Each row is a point on a landscape with many peaks, with its height.
A climber steps from a point to the highest of its 5 nearest points, and stops where none of them is higher. Distance is the straight distance between rows; heights are no part of it.
q_722 height 541: 136  100  155  146  151  95  143  101  137  143  97
q_193 height 165: 112  130  116  103  95  188  117  159  115  149  147
q_348 height 18: 106  153  120  108  122  176  109  181  137  120  124
q_274 height 470: 113  120  147  170  132  74  98  135  145  95  97
q_501 height 158: 94  139  119  100  136  143  116  159  147  126  134
q_128 height 464: 110  133  115  110  142  119  133  123  135  129  148
q_873 height 542: 183  146  122  159  80  140  110  134  110  104  121
q_853 height 578: 118  146  119  161  114  111  122  122  102  102  139
q_845 height 404: 117  96  151  174  135  70  114  108  141  117  110
q_320 height 323: 104  124  111  101  111  175  132  137  109  157  170
q_956 height 569: 124  151  130  179  107  121  106  143  105  87  127
q_179 height 491: 191  147  118  137  76  155  108  131  134  109  126
q_186 height 8: 129  134  121  108  87  201  109  172  125  140  127
q_846 height 430: 105  140  110  110  125  146  130  140  123  130  156
q_535 height 361: 127  113  144  141  149  83  118  129  145  126  85
q_356 height 441: 192  140  109  123  74  154  109  124  143  110  137
q_635 height 536: 90  111  124  90  133  139  123  128  155  153  143
q_796 height 547: 119  158  116  139  122  120  121  139  112  102  131
q_438 height 218: 106  154  118  111  141  136  111  161  147  107  118
q_41 height 303: 119  134  132  125  147  90  113  147  156  108  90
q_359 height 477: 116  160  118  135  130  118  117  151  129  97  117
q_960 height 309: 140  153  115  117  113  174  120  167  116  124  134
q_420 height 453: 123  95  158  129  179  135  165  128  139  160  88
q_339 height 466: 156  150  114  131  101  150  128  146  101  117  137
q_559 height 431: 138  89  167  160  145  96  152  76  126  143  108
q_886 height 351: 127  104  145  112  164  114  136  137  149  156  91
q_490 height 509: 130  100  158  137  173  123  168  114  133  153  90
q_361 height 227: 174  149  121  123  94  186  103  168  143  122  117
q_896 height 370: 156  136  111  112  93  174  126  156  114  134  147
q_765 height 277: 156  126  108  105  92  165  133  140  105  145  168
q_20 height 604: 106  141  131  167  125  94  106  124  121  88  125
q_117 height 288: 116  126  130  104  153  107  120  144  159  128  109
q_794 height 342: 116  137  111  127  127  121  143  96  102  127  169
q_293 height 458: 126  92  161  116  170  137  165  117  140  164  99
q_660 height 363: 91  117  121  90  133  146  131  112  146  151  163
q_971 height 322: 148  134  110  125  110  139  139  115  89  136  168
q_40 height 240: 127  96  151  154  135  82  135  65  134  131  132
q_588 height 618: 141  93  161  136  156  107  159  88  133  151  107
q_554 height 459: 113  138  116  133  128  106  134  95  115  123  154
q_903 height 442: 123  102  142  103  161  117  137  123  154  157  107
q_480 height 447: 123  94  147  161  136  77  128  88  137  127  120
q_571 height 427: 160  162  124  137  107  155  119  158  114  109  118
q_758 height 583: 125  94  146  101  157  120  148  101  155  158  123
q_5 height 426: 114  123  125  116  145  98  129  112  143  125  133
q_48 height 512: 169  157  126  158  94  143  111  147  107  106  120
q_824 height 389: 132  106  151  134  174  108  149  137  136  145  78
q_209 height 438: 111  136  113  117  135  116  141  99  121  130  162
q_720 height 513: 110  142  115  134  131  108  126  116  120  114  144
q_866 height 501: 119  148  110  121  127  134  129  137  114  120  147
q_250 height 456: 126  109  136  123  146  92  138  87  143  138  127
q_805 height 364: 115  134  108  112  129  142  140  115  107  136  171
q_421 height 432: 133  145  111  128  114  136  138  123  91  125  159

Where does a climber stop that starts at each point below?
q_117 -> q_588
q_438 -> q_20
q_48 -> q_20
q_845 -> q_588
q_720 -> q_20
q_359 -> q_20
q_361 -> q_873
q_480 -> q_588
q_824 -> q_588

Call two points neighbours if one is among the 5 nearest of the other. Go from one point of each pair to the other, from neighbour to neighbour, staying as high as possible. Name the lowest point that can't be avoided.
q_588, q_20 -> q_480
q_20, q_635 -> q_128
q_873, q_20 -> q_48
